Points on a hilly landscape, in no order, each with its height.
From any point a ball rolls to the lowest of the 3 points nearest to it. It stops when none of these is lower. Distance is the straight distance between rows; heights are no part of it.
q_147 height 206: [ 31 -65 -48 -50 -30  42  -3  35  33 -13  39]
q_599 height 209: [ 20 -77 -32 -53   5   9 -27  27  28 -34  34]
q_532 height 480: [ -1  25   9  17   9 -19  25  -9   9   0 -38]
q_277 height 586: [ 22 -22   8  30  12   8 -19 -16 -32 -10   0]
q_782 height 330: [-46  50  31 -52 -20 -33  16  28  44  30  12]
q_886 height 466: [  9   5  24  26  13 -19  -4 -27  14 -21 -45]
q_766 height 444: [-26  43  27 -10 -14 -34  32  14  67   3 -35]
q_148 height 178: [-49 -48 -13  41  11 -30 -12 -30  12 -60 -39]
q_340 height 565: [-14  23  11  23   7 -28  27 -12  33  -3 -41]
q_616 height 160: [ 11 -63   7  -2  19  -8 -41 -14  -5 -43  -4]
q_862 height 461: [ 38 -33  19   9   8  12 -31  -9 -29  -6  21]
q_262 height 292: [ 38 -48  28  -6  10   1 -41  -4  -4 -19  10]
q_308 height 271: [-30  64  21 -52 -38 -14  15   2  -6  51  39]
q_217 height 125: [ 42  74   7 -11  -2  26  35   9 -32  56 -10]
q_938 height 460: [ 38 -36   4  23   4  28 -30  -2 -30   3  25]
q_842 height 696: [-15  11 -34  34  10  16  17  -6 -27   0 -18]
q_200 height 365: [-53  20 -60   9  -3   8  36  -5 -27  -4  -4]
q_300 height 726: [-33 -19 -58  47  12  18  10 -13 -40 -17  -7]
q_489 height 653: [ 64  24  66  19  17  -9  -9 -16   2  11 -24]
q_749 height 620: [ 45  -7  31  24  20   3 -19  -7 -12   6   0]
q_369 height 563: [-49  47  36 -43 -16 -47  14  49  80   8  -9]
q_803 height 67: [-32 -54 -25  38  20 -10 -22 -22 -17 -45 -17]
q_260 height 130: [ 17  61   6 -11   3   0  33  -2   1  29 -17]
q_588 height 174: [-48  51  37 -50 -29 -28  -2  22  24  39  31]
q_475 height 650: [ 29   6  -3  39  12  22  -1  -9 -34  11  -5]
q_757 height 128: [  9 -69  -7 -18  13   2 -45   3 -10 -31  20]
q_220 height 276: [-29 -10 -14  40  11 -19   5 -33   1 -31 -33]
q_479 height 456: [-56  -2 -53  27   8  -4  28 -13  -5 -21 -24]
q_926 height 508: [ 25  27  51  17  13 -27  11 -15  34  -6 -46]
q_486 height 296: [ 10 -52  -6  17   8  22 -36  -6 -28 -18  24]
q_722 height 220: [ 20  64  39 -12   5 -18  30  -2  26  25 -42]
q_932 height 173: [-11 -55 -22  21  13  11 -32 -14 -28 -36  16]
q_36 height 670: [ 18  31 -21  29  16  33  14   4 -43  25  -9]
q_643 height 676: [  6  -2 -35  46   7  35  11  -3 -49   5  -2]
q_742 height 72: [-65  35 -11 -49 -29 -22  15  10   0  21  40]
q_463 height 299: [  2  39 -14   9   5  -4  31  -8  -7  12 -20]
q_355 height 522: [ 24 -56 -21   5 -26  50 -43  17 -15  -3  57]
q_400 height 126: [ 44 -60 -39 -52 -15  28   3  31  51 -27  30]
q_796 height 33: [-49  50   0 -38 -23 -17  31   8  14  25  15]
q_978 height 212: [ -2  48 -21  -2  -5   9  33  -1 -27  28 -12]
q_526 height 61: [ -9 -82 -16 -26   7   2 -43   0   1 -49  17]
q_173 height 309: [ 25 -27 -11  42   6  37 -33  -2 -40  12  28]
q_929 height 123: [-60  37 -23 -38 -21 -17  31   9  11  18  16]
q_948 height 39: [-30  43   9 -20 -11 -23  42   4  36  14 -21]
q_723 height 26: [  5 -49 -34  41   5  36 -33  -3 -49  -5  29]
q_895 height 275: [ 53 -52   6 -46  -2   8 -32  26  21 -18  34]
q_211 height 648: [ 40  -2  47  18  22 -16 -22 -18   5  -7 -23]
q_521 height 323: [ -5  -6  -5  26  16  -4  -1 -17  -4 -20 -31]
q_161 height 597: [ 18 -67 -43 -16 -42  58 -27  19  -3  -3  60]
q_114 height 171: [-16  67  21 -40 -19 -15  29   9  21  28   0]
q_681 height 385: [ 60 -31  39  -7   4  12 -42   2  -6  -1  21]
q_33 height 27: [-15 -19 -18  36  12   5  -6 -20 -20 -23 -17]
q_813 height 30: [  8  76   8 -31 -14   6  35   8 -11  44  -7]
q_538 height 50: [-74  40  14 -38 -32 -35   1  15   8  33  43]
q_102 height 114: [-53  40  29 -48 -34 -33  -4  15  23  31  39]
q_410 height 422: [-52  31 -16  -8  -8 -28  34  -1  41  -3 -23]
q_505 height 474: [-63  13 -34  11  -1 -13  33  -6  14 -16 -25]
q_604 height 333: [ -4  58  32 -21  -7 -25  34  15  55  20 -25]
q_285 height 215: [ 11 -78 -35 -31 -14  24 -33  17  -3 -27  44]
q_690 height 658: [ 50  22  24  29  18  16   4  -1 -27  32  -5]
q_158 height 557: [ 20  25  15  24  13  -6  13 -11  -1   6 -25]
q_549 height 262: [-32  44 -29  -9  -7   4  43  -2 -11  18  -3]
q_39 height 396: [ 31 -60  -7 -14 -11  29 -38  16 -10  -7  51]
q_726 height 668: [ 51  46  34   9  14   3  22  -5 -11  29 -29]
q_641 height 88: [ -1 -75 -12 -27   5  -9 -42   7   9 -44   8]
q_807 height 575: [ 49 -12  24  29  14  21 -21   0 -27  11  12]
q_130 height 649: [ 71  16  52  21  24  12 -16  -5 -13  23  -7]
q_202 height 468: [ 14  -4   4  29  16  -6   2 -13  -9  -3 -29]
q_312 height 285: [-43 -14  -5  27   8 -33  14 -16  36 -33 -47]

Where does a ball stop that starts at each point below?
q_340: q_33
q_722: q_813
q_549: q_813
q_262: q_526
q_158: q_813
q_726: q_813
q_926: q_33

Write out the way that a ball takes from each point below.
q_200: q_549, q_978, q_260, q_813
q_532: q_463, q_260, q_813
q_681: q_262, q_616, q_641, q_526
